Points on a hilly landscape, in no order, each with its height.
From any point a climber steps to the highest of the 2 points nearest to it. It stops when none of these is higher. Distance is the straight distance between rows; heights are no part of it.
<735> (h 3.64): [ -7  16  15 -12  10  21  20 -22 -33  -7  27  -7  -5 -29  22  -3  17 -46
 -11  16  59 -10  19   6 -33   1  12 -26   7  25 -21  -2  -9 -11  -3  18
 -17 -14  17 -28 -13  -2  10  13  29 -23   6  -6]
<678> (h 3.07): [-18  -8 -16   4 -18   5  31 -12 -15 -10  19   8 -33  -1  -3  -3 -26  20
   5 -53  -4   8 -14   4   0   8  -5   2  17  33  -8  27 -17  -9   5   8
 -11   1  40 -32  12  10  -1 -35   8  -3 -18  -3]
<401> (h 1.55): [ -3 -25  -7 -14   1  -2  10  15  -6 -14   8  10   6 -31 -12 -17   0   1
  14 -26   5   8  12   6  16  -7   6  14  16  18 -25  21  -3 -11 -12 -14
   9  22  25 -15   4 -21  -5 -23  27  -1  19  -3]
<165> (h 4.22): [ 15 -16 -17  20  -2 -21   7 -11  27  13  -5 -16  13  12  -3 -17 -25 -10
 -26  14  -4  24 -45 -29  32  -8 -16 -22 -47 -17   0  24  19  15  -3 -21
  36  15   3 -17  -6  29  -6  29 -11  13  -1 -13]
<225> (h 3.87): [ -4  -6 -14 -26   4   8 -21  27  11  -2 -16  20   1  -9 -29   9  19   7
  12   1 -13 -16  39  12  -5  -6  -2  17  25  12  10  -5  -9   4  -3  -5
  15  23 -22  46   5 -29  21  -6   4 -12  35  14]
<530> (h 4.20): [-16  32  19 -19  -2  29  -5  19  -9  -2  -9  13 -24  10   8  13  -5  29
  38 -21 -19  -1  15  28 -30   7   8  45  41  18  17 -11 -21 -28  13  14
 -33  -4 -14  18  10 -34   1 -29   1   1 -20  11]
<619> (h 4.94): [-14  -9 -28 -12  -8  -9  -2  14 -20  23  23 -15   5   1  -6   5  34 -29
 -20  18  33   3   2  -6   3   5   6 -19  -8  -7 -22 -14 -13  49  10   0
  20  -6  -1  15 -41  14  23  14 -19 -36  29  15]
<469> (h 2.09): [ 13  21   4  -8  28  23   4 -21 -10 -31  15   5   7 -16  13  -4  -3 -35
 -19  22  30   1 -11  -2 -14 -15  10 -27  -6  23  -1  12   8 -10  -9  14
   0 -14  19 -10  21  -1 -16 -17   6  12 -12 -34]
<296> (h 4.82): [ 15 -21  -7  11  18  -3  -7 -38  46  -5 -11   0  13  15 -15  -4  -7  -7
   9  -1 -25 -43  41  -1 -11   7 -22 -34 -30 -28 -13   2  12 -28 -20  -9
   1   9  -4  14   0   8  14  18  11 -11  32  13]
<1145> (h 3.41): [ -6  37  27 -11   5  30   6 -21 -26   6   9  -1  -2 -11  30  13  -4 -34
  13  21  39   6  20  25 -53   4  21   5  15  19 -15 -12 -14 -33   2  16
 -43  -6  10 -10 -13 -13  14  13  29 -21   4  -1]
<583> (h 4.14): [ 20  23   6  29   5 -12 -15 -53  12   1 -29  14   2  19  57  21   2  -4
  -2 -10   2 -28 -11 -18 -35   1   8 -34 -42   2  14 -14  17   8 -14  11
 -13 -12  -7  -3 -14  28 -18   7 -26  -3 -30 -30]
<737> (h 6.12): [ 30  -8 -25   4  18 -11  -7 -19  18  -6   5   0  12   7   7  -6   4 -13
  25 -16  11 -17  32 -14  -2  13 -10 -19 -42 -29 -41 -10  24  11 -10 -12
  33  21  -5  11  -3 -11 -19   5 -11 -10  40  -2]
<312> (h 4.93): [ -8  -8  26 -10   5   2  -8  18   3  25 -11 -10   3  11 -12  14  13 -10
   2  39 -32 -27  15  14   8 -24   5   3   7 -10  29 -29  -2 -14 -14  12
 -14  -5 -15  11  -8  11   6   6   6   6 -11  13]
<320> (h 4.54): [ -5 -10 -38   7 -10 -23   6  -9  26  -2  -1  -1  39  12 -21 -21 -16  -6
 -32  32  20  42 -39 -28  24  11 -26 -26 -37 -32 -10  27   2  17   2 -11
  23   3  -1 -11 -16   2  19  26 -13   7  19 -32]
<111> (h 5.74): [ 29  14 -39 -17  11  -9   2   0  -3 -19  21   5   8  -4  17  -9  20 -14
  30  -4  52   0  41 -24  -5  25   4 -11 -30  -9 -42  -5  12  17 -14 -12
  48  -1  -8  21  -8 -21 -21  -1 -21  -2  52 -18]
<961> (h 4.60): [-16   5 -29 -19   2   4   4  19 -29  -5  25  -6  -9 -12   0   7  35 -25
 -17  30  40   8  -4   0  -1  -2   5 -21   4  14  -5   3  -5  48  12  15
  27  -3  16   8 -17  -1   7  -9 -18 -20  15 -12]
<381> (h 5.13): [-20   8  20  21  -3   0  20  13  -9   5 -13  29 -17  -6  10  -9 -10  42
   4 -57 -32  13 -26   2  11   3  14  36  30  15  23  16 -11 -28  15  14
 -11  -8 -21 -34  24  15 -21  -8 -12  42 -50  -3]
<615> (h 3.24): [ 29 -13  27  11  15   5  -1 -31  35   3 -19 -12  20   4  -2 -22 -24  -6
  20 -13 -34 -13   8  -7  12  -8  -2   5 -34 -23 -22   5  22 -49 -30 -21
  -1  20   0 -18   5  -5 -19  17  27  12   6  -2]
<522> (h 3.78): [-20  33  10 -15 -11  17   8  37 -24  17   9  11 -34 -11  12   9  10  20
  37  -7   7  15   5  30 -29   2  24  34  39  10   2 -13 -28   3  26   8
 -15  -4  -6  31 -12 -39   3 -22  -7 -16  -3  24]
<733> (h 5.01): [-28  -7 -10  -2   1  -3  -3 -29   7   0  15   2 -15  13 -12  24  11 -19
 -30  38   0 -45  15  -2  -1  -1 -21 -50  -5   8  30  -2  -6  33   5  14
  15 -12   4  16 -20  29  33  18  -7 -19  16   8]
<724> (h 4.00): [ 30 -13  -7 -10  26  -3 -28  17  23 -15  -9  16   3 -11 -30   4  28   0
  21   8 -23 -53  64  10 -18 -11  -6 -12  12  -9  -7 -21  10   2 -17  13
  12  16 -13  47  23 -20   9 -10  12 -14  37  20]
<436> (h 6.73): [-14  24 -46 -15  -5 -12 -14 -20  28 -49 -12  31  15  -1 -32  -7 -20  14
   0  19  31  26  24 -25 -16  39 -42 -12   1   1   7  37  -8  13   3  -1
  23  -6 -28  41  -3 -32  40   8 -15   8  51 -45]
<579> (h 6.55): [  8 -15  -2   0  16 -10 -15   3  15  31  23 -38  41  -3  -9 -19  -2 -33
 -16   9  41  21 -16  -1  15  -8  15   4 -12 -22 -40 -25 -12  16  -3 -40
   5  -9  -5   5 -48  16  -3  29  -3 -21  31  22]
<1019> (h 3.94): [ 22 -16   0  40 -18 -33   6 -12  17  41  -2 -29  -6  19  18  -9 -24   6
 -15 -12 -23  17 -40 -32  34  -8 -10 -12 -54 -22  10  -3  28  32  11 -25
  26  20  -6 -18  -6  37 -22  28 -12   6  -8   5]
<267> (h 3.50): [ 26   4  18  25   8  -5  -4 -38  27  12 -48   0  -4  12   7   2 -16  24
   7 -36 -47 -42   5 -22 -13  -2 -12   6 -24  11  20  -2  17 -43 -24  20
 -24   1   5 -13  18  37 -11  -9   7  10 -42  -8]
<164> (h 6.24): [-30 -16   2  -6  -7  -5  32  33 -24 -14  11  20  -8 -27  -3 -13 -10  21
  14 -27  -5  39 -25   6  31  14  12  39  29   8  -5  32 -16 -19   1 -29
  -9  10  17 -34  13 -13 -15   7  29  20  -6  -5]
<159> (h 4.59): [  1  -9  11 -11   3  -2 -20  22   7   6  -7   1 -19   9 -20  17  26   7
  10  26 -33 -55  36  22 -10 -18   0  -3  12  -3  20 -29   3   8  -7  33
 -15   3   2  30  10   5  13 -14   5 -15  -6  25]
<443> (h 6.45): [  6 -39  40  11  -4  -8   6  23 -14  26  -7 -39  -4 -19 -22 -18  10  13
   8  -5 -25 -16  -4   7   4   6  22  29  17 -30 -26 -20  -9  -3  -5 -23
 -29 -25   9 -10 -25   5  -8  22  10 -10 -21  57]
<196> (h 1.41): [-14 -13 -16 -13  -6  -4  25  13 -24 -23  33   6  -8 -27   6 -16  -8  -3
  10 -20  27  37 -13 -10  11   0   3   3   9  33 -33  28 -14  -2 -14  -6
   7  16  51 -40   8  -5 -12 -32  17   6  11 -30]
<910> (h 2.71): [ 26   7  43  15   8 -14  -4  28 -34  20 -17 -12   1 -25  15   6   3  27
   4 -13 -27 -12   0  17  31 -13  17  21  27 -19  35 -39  18   1  -7   5
   5 -16  -8 -13  24  11 -47 -20  -6  38 -46   4]
<59> (h 6.02): [  7   1  -7  -2  18  -1  -6  -5   5  22  20 -24  42  -5 -14  -9  22 -47
 -38  49  42  13 -19  -4  -4 -13  16 -27 -17 -21 -17 -15 -10  14  -4 -12
  11 -22 -10  -1 -38  26  10  28  -9 -14  26   3]
<194> (h 3.93): [ -7  26   9  -9  -1  13   9 -31 -32 -20  32  -3 -27 -13  32  12   4 -19
  -6 -13  50 -36  11   3 -24  -1  10 -34  14  33 -11  -8  -5   5   5  28
 -12 -16  29 -26  -5   1  -7 -18  14 -18 -16  -2]
<558> (h 3.08): [-26 -25 -14   2 -30   7  38 -40 -10 -22  22 -10 -22   2  -3 -12 -42  -2
  10 -41   5  16  -7 -12  -3  15 -20  -5   2  30 -28  40 -14 -33 -12  -5
 -14   9  39 -37   2   4  13 -12  23 -10  -2 -10]
<80> (h 4.15): [ -4  19 -23   3   2  10 -16 -18  -2 -25 -10  21  -4   3  21  23  14  -3
 -24   5  18  -9 -16  -4 -16   7  -3 -26   3  25  26  13   3  47  14  19
   0 -17  -1  14   6  -1   8 -12 -33  -4  -8 -29]
<848> (h 4.91): [-28   4 -51  -5 -15 -13  13  12   0 -16  12   4  23   0 -18 -10   0  -7
 -33  41  37  42 -29 -24  24  16 -22 -23 -12 -10  -3  18  -7  45  20  10
  16  -1  13  -3 -14  -9  26   4 -13   0  14 -32]
<516> (h 4.16): [-20 -10   1 -21   4   8  -3  37  -6  -9 -10  15 -23  -6 -25   9  18  20
  10 -12 -24 -16  17  26  14  -6   5  33  44  18  24   0  -7  -5  15   6
  -3  14 -11  14  12 -22   7 -11   8   1  -6  13]
<493> (h 7.25): [  3 -29  14   3  -3  -5   3   7   1  32   5 -27  18 -15  -6 -14   5 -18
  -4  -1   3   3 -15   6  13  -7  27  11  -4 -17 -33 -19  -6  -3  -3 -29
 -12  -9   8 -10 -36   1  -3  14   9 -16   7  31]
<549> (h 5.61): [ -7  -9 -12  -9  12  12  10 -47  13 -39  13   3  22  -2   7 -19 -24 -20
   3  -7  20  12  24 -12 -19  16 -26 -27  -4  15 -32  42  -1 -39 -17 -13
  -1   2   3  -8  -5 -15  13  10  14  -6  35 -27]
<384> (h 2.80): [ 22 -22  14   5  -8  -1  12 -18   4  -3  12 -14  -7 -14  -5 -17 -13  -2
  15 -22  -9 -17   6  -1  -9  -7   4  -2 -22  -5 -44   5  11 -23 -18  -4
  -2  12  36 -31  12  -4 -10 -15  24  -6   0  18]
<1116> (h 4.70): [ 18  18 -18  23   3   2  -5 -10   7  -9 -28  16  23  -3   6  -4   0   0
 -35  16   6  32 -51 -11   5 -16   4 -13 -18  11  28   8  16   9  15  13
  -4 -18   0  -4  15   1  -2 -11 -16  19 -33 -49]
<1106> (h 4.47): [ 21   4  -9  21  -2  -6 -11 -30  17  12 -13  -1 -13  13  31   8  -4   5
  -4 -29  -4 -13 -15  -7  -4   0   0 -17 -37  -4   4 -14  17  18  -2   1
   8   7   9  -4   2  22 -19 -13 -24  -8 -18  -8]
<517> (h 5.75): [ 22  11 -12   0  27  -2  -8 -32   9 -12  10   1   6  16  26  10   5 -32
   1  22  22 -30  23  -2 -12   1  -2 -40 -36 -18 -12 -20  15   3 -10   0
  19  -3  -8  12  -7   9 -12  19  -8  -4  16 -12]
<742> (h 5.83): [ -3 -28  25   1 -13 -15  13  35  -7  17  -6 -19 -26  -9 -32  -5  13  23
   8  -1 -44 -33  -1   8  13  -1   7  16  17 -18   1  -8   0   2   6   5
  -5  -4   8  -9  -2   6  -5  11   0   1 -29  48]
<799> (h 3.46): [  4  -2   4   4 -11  11   9   4 -15 -12   8  19 -31  -5 -16  -8 -17  38
  18 -59 -25 -15   0  16 -16   1   8  18  39  25  -7   6 -10 -19   1  19
 -16  -4  28 -31  29   1  -9 -46  10   4 -33  16]
<704> (h 0.39): [-22  24 -21  -7 -15  10  -8  -8  10  18   5 -18  27   7  -8   4  -5 -15
  -3  26  52  47  -8  -4 -26  37  -3   9  -4  -1 -28   9 -24  17  17 -24
 -15 -25 -20  20 -49  -1  43  45 -23 -35  41  12]
<859> (h 3.49): [ -8 -10  14  -4  -1  15  -5 -12  26  -5 -24   0   0  19  -6  -6 -19  10
  14 -19 -35   1  -1   7  13   2  -8  30  -4   2   3  15   6 -47 -11 -18
  -7  19 -10 -14   6 -10   4  16  16   9  -5  -3]
<662> (h 5.58): [ 13  19   4  -9 -16  -5 -54  32   5  17 -16  34  -6  40   2  26   7  16
   2  -7 -23  12  25 -10  -1   1 -11  14   0   0  32 -22   9  44  19  -1
  19  18 -43  66  12 -14  17  10 -15   1  21   8]
<261> (h 3.81): [ 10  28 -10  -3  -2   1 -21   3 -15   8   4   8 -15  14  34  30  22  -9
 -12   7   9  -9  -4  13 -14  -8  16 -18   1   6  22 -30  -3  48  15  25
   1  -9  -6  25   2  12  -7 -21 -32 -12 -14  -5]
<7> (h 4.84): [ 23  -3  -7  20 -17 -16 -19   0   7  14  -1  -5 -33  12  11   6   8  31
   7 -34 -18 -26  -4   0   0  -1  -2  -7 -21 -15 -10 -21  16  48  11  16
   9   9  18  -1  11  15 -19 -27 -27 -18 -12  26]
<1062> (h 4.57): [-24  -2  41  -4  -3   7   8  21  -6  28 -12 -21  12  18   2  16   4  -5
  12  26 -33   3  -2  17  10  -6   2  27  11 -22  23 -23 -14 -26  -1 -10
 -31 -15 -38   0 -24   0   7  29  -1  11 -23  14]
<345> (h 4.18): [ 25 -16   6   8   9  -5   9 -27  31 -18 -27  -8 -16  -4 -33 -19 -19  20
   8 -38 -46 -39   9 -17  19  -8 -23   5  -4  17   1  21  28 -42 -12   9
   6  25  12 -20  37  32   5   0  30  11 -16  18]
<15> (h 5.69): [-15  -2  16  14 -15  -4  31  14 -15   8  12  12 -23  -7   7 -15 -30  32
  10 -42 -17  22 -35   3  21   2  11  32  15   1   3  15 -10 -22  11 -11
  -8  -1  14 -38  11   6 -31  -2   9  30 -29   9]
<1064> (h 3.45): [-10  27 -11 -12  -3   8  -3  44 -24   1  13  27 -29 -24  21  14   7  25
  22 -20  19  22  -5  18 -12  -2  19  24  36  27   6  -3 -17  26  19   6
  -1   1   9  15  12 -28 -17 -48 -16  -1   3  -1]
<826> (h 3.42): [ -9 -20   2   8 -27   2  31 -40   5   0   1 -22 -28  16 -10  -8 -46  10
   6 -40 -28 -14 -11 -12  -8  13 -20  -1 -15  10 -18  27  -8 -43  -5  -5
 -18   2  34 -34   3  15  15  -2  20  -8 -22  21]
<474> (h 5.35): [ 15   6 -30 -10 -11 -12  -4   3 -14  15  25 -15  15  -1  23  -4  30 -20
  14   1  50   7  12 -11  -4  10   9  -4 -35 -18 -46 -22   5  32  -2 -12
  31   2   2   6 -32  -3  -4  14 -22 -24  36  12]
<112> (h 1.93): [ 18   5  20  -7  23   8  12 -15  -7   0  16  -3  -6 -20  10  -7  -5 -37
 -10  11   9 -29  14   3 -12 -28  16 -27 -16  11 -10 -16   7 -28 -20  17
  -5  -4  24 -12  20  14 -21 -20  29   7 -16  -4]
<154> (h 4.51): [ 12 -21   7   5   8   0   6 -23  31  -2 -11 -12  -5   4 -24 -11  -8  -3
  -1   3 -38 -47  24  -7   1 -10 -19 -20 -18  -3   3   5  12 -39 -22   5
  -4  11  15  -3  16  20  11   5  23   0  -1  24]
<873> (h 6.08): [ -8   0  11 -11  -7   3 -24  40  -8  16  -6  18  -9  33 -11  26  18   4
 -15  22 -32   3   1   7  15 -11  -8   9  22  -1  45 -22  -9  32  19  10
   9   6 -41  39   5  -1  14  13 -12   6   2   8]
<237> (h 4.08): [-48 -31 -16  -3 -13   8  16 -12  30  18  -6  -5   3  30 -44   3   0   9
 -26   9 -31  -4  -7   1  12  13 -26  -5   7   3  26  29 -26 -14   7 -14
  -2  -4 -16  -2 -24  23  48  31  -3 -18  21  25]
<127> (h 3.83): [ 28 -14   6  23  -9   0   8 -48  16 -18 -11  -7 -24   3 -13 -13 -35  27
  16 -58 -31 -30  -1 -18 -16   3 -17   1 -10  18 -21  20  16 -35 -18   7
 -12  11  31 -35  37  22  -5 -19  21  -1 -25  11]
<186> (h 4.56): [-19  11  -4  -1   1  12  -3 -37   7 -18   4   2 -22   7  16  23  -5 -11
 -17   2   6 -42   3   0 -10  -1 -10 -38   4  29  25   9   0  18   8  15
 -13 -14  13   2  -8  17  14  -4  -7 -10  -9  -5]
<39> (h 3.85): [-17 -20 -12 -11  -9  -2  12  24   0 -28  -2  14 -31  -9 -30  -8   2  34
  20 -48 -25 -11   9  16  21   2  -6  22  38  26   5  25   2 -16  10   8
  -4  23  16 -11  24  -6   9 -20  21  -2  -8  17]
<97> (h 5.41): [  2  34 -27  -8  19  23 -11  -3   4 -35 -15  23  28 -10 -18   1  -3 -12
 -19  45  27  25 -15   1  -5  -7  -6  -5  13   7  24   9   7   6  11  15
   5  -9  -4  24  16 -34  14 -15  -1  14   7 -42]
<343> (h 2.95): [ 10  -7  57   1  16 -15  -2  21 -23   2 -31 -23  -5 -22 -20   2  -4  26
  19  -2 -44 -39  17   7  21  -2   2  28  21 -17  16 -21  17 -25 -19  12
  -7  -6  -3 -22  33  14 -27   1  10  28 -52  27]
<545> (h 6.11): [-20  11 -41 -13  -2  -4   0 -24  25 -54  -5  11  21  -3   0 -24 -28   4
  13   2  28  40  17 -27 -16  41 -35  -6   1  12 -24  55  -4 -16  -9 -15
   5   5   4   8  -6 -29  28   6  -2   6  39 -45]
<286> (h 0.94): [-14  -7 -16   5 -29 -13  37  -1 -19  31  29 -32  -9  10  29  -3   6 -20
  -2   1  35  26 -36  -4   6   7   8 -13 -36 -16 -42  -1  -7  19  16 -17
   8  -6  26 -35 -44  17  -4  14 -19 -23   1  21]
<297> (h 4.29): [ 15  -6  21 -21  28   6 -26  36  -6 -13 -25  24  27 -23 -19   5  25 -11
 -12  36  -6   4  13  14  20 -19  19  25  42  -3  28 -11  -1  -6 -22 -10
  26  15 -34  29  13 -27 -12   7  12  25  13 -10]
<944> (h 4.63): [-15  19  20  -2   3  23  -1  11  -6  -5 -12  20 -13  13  15   3 -11  27
  17 -34 -19  25 -15  19  -6   5   8  47  32  18  18  10 -17 -30  10   3
 -27  -5 -18 -11  19 -19 -15 -14  -4  20 -27 -12]
<1045> (h 4.30): [ -9  12  -8  14   1  16  10 -10  18  -8 -28  -1  12  16 -16  -9 -23   5
 -33  25 -11  32 -57 -11  16  -5 -13   3  -8   9  35  26   4 -23  16   2
 -11 -17  -6 -16  10   8  16  15  -3  21 -32 -29]
<839> (h 0.26): [  1  50 -14 -11 -18  11 -15 -19   8  -2  -6   3  33   2  -1  12  -5 -21
   9  47  50  39   1  -1 -40  31   6   2 -17 -12 -14   2  -3   9   9 -15
  -3 -23 -32  26 -26 -27  37  38 -19 -17  35  -6]
<339> (h 6.79): [-17 -25  20   2 -18  -1  23   9 -22   0  -4   2  10 -21   5 -19 -18  23
  19 -33 -14  34 -14   6  18  26  20  54  14 -19 -26   8  -7 -36  -9 -47
 -19   7   8 -31   1 -26 -24  12  29   8   2  17]
<635> (h 2.91): [  1   4  15  -2 -10   4  10 -13 -10  13  10 -13 -23   8  12   5  -9  -1
  15  -5  -1 -16  -1  18 -20  -1  14  -3  -7  -2 -22 -13  -1 -19   4   8
 -18  -2  28 -15  -8   2  -3 -16   8 -12 -22  20]
<389> (h 6.20): [-22   7 -36 -16  -2   9 -14  -4  25 -24 -20  29  23  11 -39   0  -6  14
 -14  30  10  28  -2  -4  -5  19 -33   1  16   2  23  38 -12   4   5  -2
  12   5 -26  27   4 -22  43  12   2   2  38 -24]
<551> (h 5.29): [  0 -23 -12   2 -16 -13   6  15   4  12   4 -11 -37   4 -24   8  10  14
  -4 -12 -28 -35   3   8  15  -6  -7 -13  -2   1   4  -3   3  29  13  18
  11   9  24   4   5  14   6 -14  -6 -17 -13  31]
<542> (h 4.74): [ 22 -10  31   6  -7 -18 -27  45 -31  11 -17   7  -6  -1   4  19  21  31
   6  -7 -32 -11  24  16  34  -3   8  32  29 -25  34 -45  21  35   8   5
  11  14 -34  36  28 -13 -20  -5  -7  11 -12  19]
<747> (h 4.28): [-13   7 -17 -18   8   9   5  -6 -27 -21  30  -8 -23 -20  13   6  33 -22
  -7   4  47 -37  28   1 -10  -3  -1 -35  10  25  -7  -3   1  27   8  23
  17  -3  21   8 -13  -5   5 -15  -4 -23  12  -3]
<1168> (h 1.25): [ -6  -7 -12  -4  -8   2  30 -24 -27 -26  39  -7 -18 -14  19 -15  -7 -14
  -7 -26  41   1  -4 -20   1   3  -3 -23 -10  30 -30  17  -2  -1 -12   8
  15   1  50 -38   4  10 -18 -30   6  -3  -2 -20]
<696> (h 3.51): [ -9  21 -28  -5  -8   1 -10  30 -26   3  16  19 -29  -2  27  25  24  12
  -3 -14  24  11  -8   6  -8   3  11  -5  14  19  15  -8 -14  63  29  21
  11  -6   4  25   9  -4  -8 -38 -36 -16   2  -1]
<53> (h 5.31): [ -5   3  -3 -16  15  19 -10  -4   5   1   3   7   5  -1  -6  10  11 -22
  -9  32   0 -11  13  13 -10 -12   4 -15   5   6  12  -1  -2  -4  -5   2
   4   3  -3  18  -1  -1  11   1   2  -5  13  -6]
<1095> (h 1.80): [ 23  -2  23 -11  38   6  -5  16   4  -4   1  13   5 -27  -9  -6  15 -28
  -9  22 -12 -30  27  11   9 -43  19  -9  13  11  13 -18  11 -30 -24  17
   8   5   4   6  27   2 -27 -21  31  25  -7 -17]
<881> (h 5.10): [ 24  20  38  10 -10 -12 -49  43 -20  22 -22   9   4  28  27  28   8  33
  16 -13 -26  11  26   1   7  -4  -1  36  15 -13  43 -46  12  32  13  -4
  -1   9 -63  53  21 -24  -3   2 -17  14   1   4]
<173> (h 5.30): [-29   2 -48 -20  -3  -6   6  28   0 -18   6   7  30 -23 -36 -14  23  -7
 -23  40  43  40  -1 -24   2  19 -12  -9  21   7  -8  23 -24  41   7   6
  13  -3   7  15 -20 -18  36  -7  -7  -4  41 -27]
<1135> (h 0.57): [-32   3 -27   5 -33   0  16  16   7  26  15 -12  18  18  16   0  -9   1
  14  13  25  67 -36 -10 -12  31  -4  14 -16 -14 -31  22 -29  23  28 -31
 -23 -10 -16   8 -39 -15  30  36 -21 -24  25  14]
<485> (h 3.62): [ 16 -12  -9  48 -30 -40 -24   1   2  33  20 -12   4  43  27  -8 -18  21
  -5 -22  -6  43 -28 -36  19   8 -12 -13 -65 -33  -3  -2  33  58  28 -40
  17  32 -17  -7 -13  22 -11  33 -14  -1  21  -3]
<158> (h 5.96): [-23  -4 -10  13 -19  -8  17  38  -8  20  22  17 -39   2   3   2   5  35
   5 -36 -15   2 -22  15  17  -3   5  17  23  -1  20   5 -20  24  33  13
  -7   2   1   3   2   5 -16 -17 -16   9 -25  25]
<952> (h 3.16): [  3  25  27  -6  -2  16  -6 -34  -3   1  -5   0  -7  14  33  12 -18  -7
  27   4  11 -16  23  23 -43   1  10   6   0   5 -16 -14  -3 -40  -7  15
 -43   1  12   2   2  -8   3  -7  23 -13 -12   6]
<348> (h 2.26): [ 35  24  20   3  24  10  -5  -4 -10  -9  -2   2  17 -20  22  -6  -3 -25
 -18  18   8  18 -40  -2  -3 -35  31  -5  -8  17  12  -4  10 -15 -14  10
  -1 -21  18 -24  24  10 -33 -29  -1  29 -34 -41]
<142> (h 4.09): [  7   0  19  -8   9   0 -15  39 -23 -17 -21  12  24 -19   6   2   5   7
  -9  35   4  43 -11  14  23  -4  19  42  35 -10  31  -5   8  -4  -3 -22
  11   4 -32  14  23 -39 -20   8   4  30  -8 -19]
<529> (h 5.65): [ 16  -8  -9 -10  20  -4 -10   6  14   5   9   1  36  -5 -15  -3  15 -33
 -22  38  10  10  -8  -2   1 -17  10 -20  -9 -19  -8  -1   0  10 -13 -14
  28   1 -15   9 -14  -2  -1  11  -7   4  28 -12]
<974> (h 4.49): [-34 -41 -21  -3   5   4   5 -18  30  16  13 -25  19   2 -47 -20   1  -6
 -32  -4   9  -2   8  -8  12   7 -24 -15  10   7  -7  24 -26  -8  -6 -20
  -4 -11   8   1 -36  29  39  16   6 -27  38  20]
<1013> (h 4.25): [ 30 -15   2   3  11 -10 -32   5  24 -15  -2  -3 -22   9 -11  11  27   7
  22  10 -27 -66  51   9 -30  -1 -11 -22 -11 -17 -13 -17  18  24 -17  21
   1  15   7  35  21   9   3  -4  -1 -26  12  36]
<340> (h 2.49): [ 22  13  38   3   6  -3   2   9 -19  24   1 -16  -2 -11  26   2 -11  -2
   1   3 -16   3 -23   9  13 -28  27  10   7   0  17 -24   6 -13 -10   3
  -5 -19   8 -23   6  13 -41 -25   1  32 -44  -7]
<837> (h 3.19): [ 23  -3  41   5  12  -6  -7  -3   9   1 -25 -17 -11   2 -16  -3 -18  21
  24 -10 -48 -50  18  -7  -9 -14  -8  22   0   3   6  -7  15 -40 -30  24
 -25  -4   7 -26  34  26 -16  -7  22  20 -42  20]
<32> (h 1.68): [ 19 -11  21 -10  16   4  -1  12  -6  -8  -1  11   4 -29  -5  -8  -1  -8
   3  -4 -10  -4   5  13  25 -23  24  17  13   8  -1   1  14 -20 -17  -9
  17  14  13  -9  19 -14 -32 -14  24  21  -1 -10]
<824> (h 0.76): [-16  -1  -9  18 -37 -14  26  19 -14  33  35 -21   4  22  31  -2  -3  -7
   1  16  14  57 -51   4  -4   5  10   0 -23 -27 -17   4 -16  33  36 -24
  -9  -7 -12 -10 -39   1   9  30 -21 -13   5  19]
<1033> (h 1.10): [  3  -1 -11  -2  -7  -6  25  -8 -24   8  34 -24 -12  -9  23  -6  10 -21
 -10  -4  39   0 -21 -10   9  -9  13 -23 -37  -3 -33  -4   7  10  -4   0
  27  -3  42 -38 -15  17 -22 -13  -6  -6  -6   4]
<645> (h 3.82): [ 14  13  19  29   4   1 -10 -45  20  17 -48  12   7  22  44  16  -9  15
   2 -17 -31 -14  -8 -15 -34   4  -1 -11 -30  11  28   2  14 -34 -25  11
 -24  -4  -9  -7  -4  29 -15   1 -10   5 -45 -40]
<228> (h 5.18): [  0 -25 -14  -7  25   4   0 -48  41 -14   6  -3  31   0 -11 -16 -10 -12
   4 -17  10 -18  52  -7 -24  20 -28 -31  -6  -8 -34  14  -4 -44 -16 -20
  -9  -8 -13  14 -12  -5  22  14  16 -17  56   7]
<139> (h 4.90): [-32 -24 -33 -14   4  -2   7   3  20 -12  10  -6  30 -13 -31 -24   6 -11
 -22  10  27  31   6 -18   3  13 -20  -8  20  13 -19  42 -24   4  -9 -14
   1   0  10  -1 -26   4  30   2   1 -11  41 -15]
<475> (h 5.07): [  1  31 -20   0   6  15   2   1 -10 -18  -1   3  22  -8  -1   1   3 -25
 -33  46  32  31 -43   2   8 -15   7 -17  -8  -3  18  -6  12  22  23  16
   3 -20  11  -1   3 -16   2 -15 -10   9 -13 -36]
<683> (h 3.80): [ -1   0  27  22  -5   2  -7  -4  19  17 -31  -7 -13  27  11   1 -18  36
  19 -38 -42  -3 -12   2  12   8  -9  33  -5  -8  18  -8   8 -26   5  -1
 -22   6 -21 -15  10   7 -14   6  -6  15 -37   4]
<734> (h 5.76): [ -4  31 -38 -21   7   0  -7  16  14 -29 -18  35  43 -21 -43  -8  -2  -2
 -11  42  41  41  -3 -13   2   4 -12  -1  12  -8  10  16  -6   8   5   6
  25   2 -21  35   3 -45  24 -11   4  17  43 -40]
<939> (h 4.19): [-24  12  32  13  -2  11  -2   3  15  26 -23 -17  -6  47  10  21 -14  16
  21   2 -43  -1  -7  12   6   0 -24  26  -7 -18  37 -14  -7 -29   5   4
 -37  -6 -45   3  -7  13  11  25 -14  14 -35   3]
<344> (h 3.86): [ -3  -6  38  12   4  -7   8  44 -46   4  -8 -10  11 -11  15   8  10  11
 -13  19 -11  38  -4  26  31   1  12  39  31 -28  45 -17   3  -3   7 -20
   2  -4 -43   5  20  -8 -21  11 -11  41 -34  -4]
<317> (h 3.02): [ 43 -19  24  17  17   4  13 -32  17   1   8 -13  28 -11   6 -29 -14 -25
  23 -17   0  -9  10 -12 -11  -4  14  -8 -42 -26 -72 -11  16 -42 -30 -20
  -3   8  13 -33   5 -10 -29   5  30  -4  21  13]
<1176> (h 4.48): [ 12 -17  31 -12  15  -6 -21  38 -16  -3 -27   6   6 -24 -20  15  30   7
  -2  17 -28 -26  33  23  35 -14  16  28  40 -15  32 -34  14   3 -13   5
  16  15 -25  23  21 -14 -16  -1  10  18 -11   9]
<858> (h 5.40): [ -5  15  -4   0   1 -14 -12 -30   0   4  15  -1   0  23  20  25  15 -32
 -14  43  17 -44  24   1  -9  -4  -1 -47 -31 -18   7 -31   6  27   0  14
   5 -13  -7  16 -28  34  11  38  -5 -23  15  13]
<383> (h 6.78): [-23   8  -2  15 -16   1  -5  48 -12  10  14  23 -20  24   5  15  18  24
  -8  -7 -19  23 -24   5  10  -5   0  24  30   4  46   6 -23  37  43  17
 -13  -1 -37  31  13  -3   4   2 -28  17 -17   7]

Where does a climber stop that starts at each point below?
<635> => <737>
<32> => <493>
<142> => <383>
<696> => <737>
<704> => <493>
<384> => <312>
<1064> => <339>
<839> => <493>
<558> => <436>
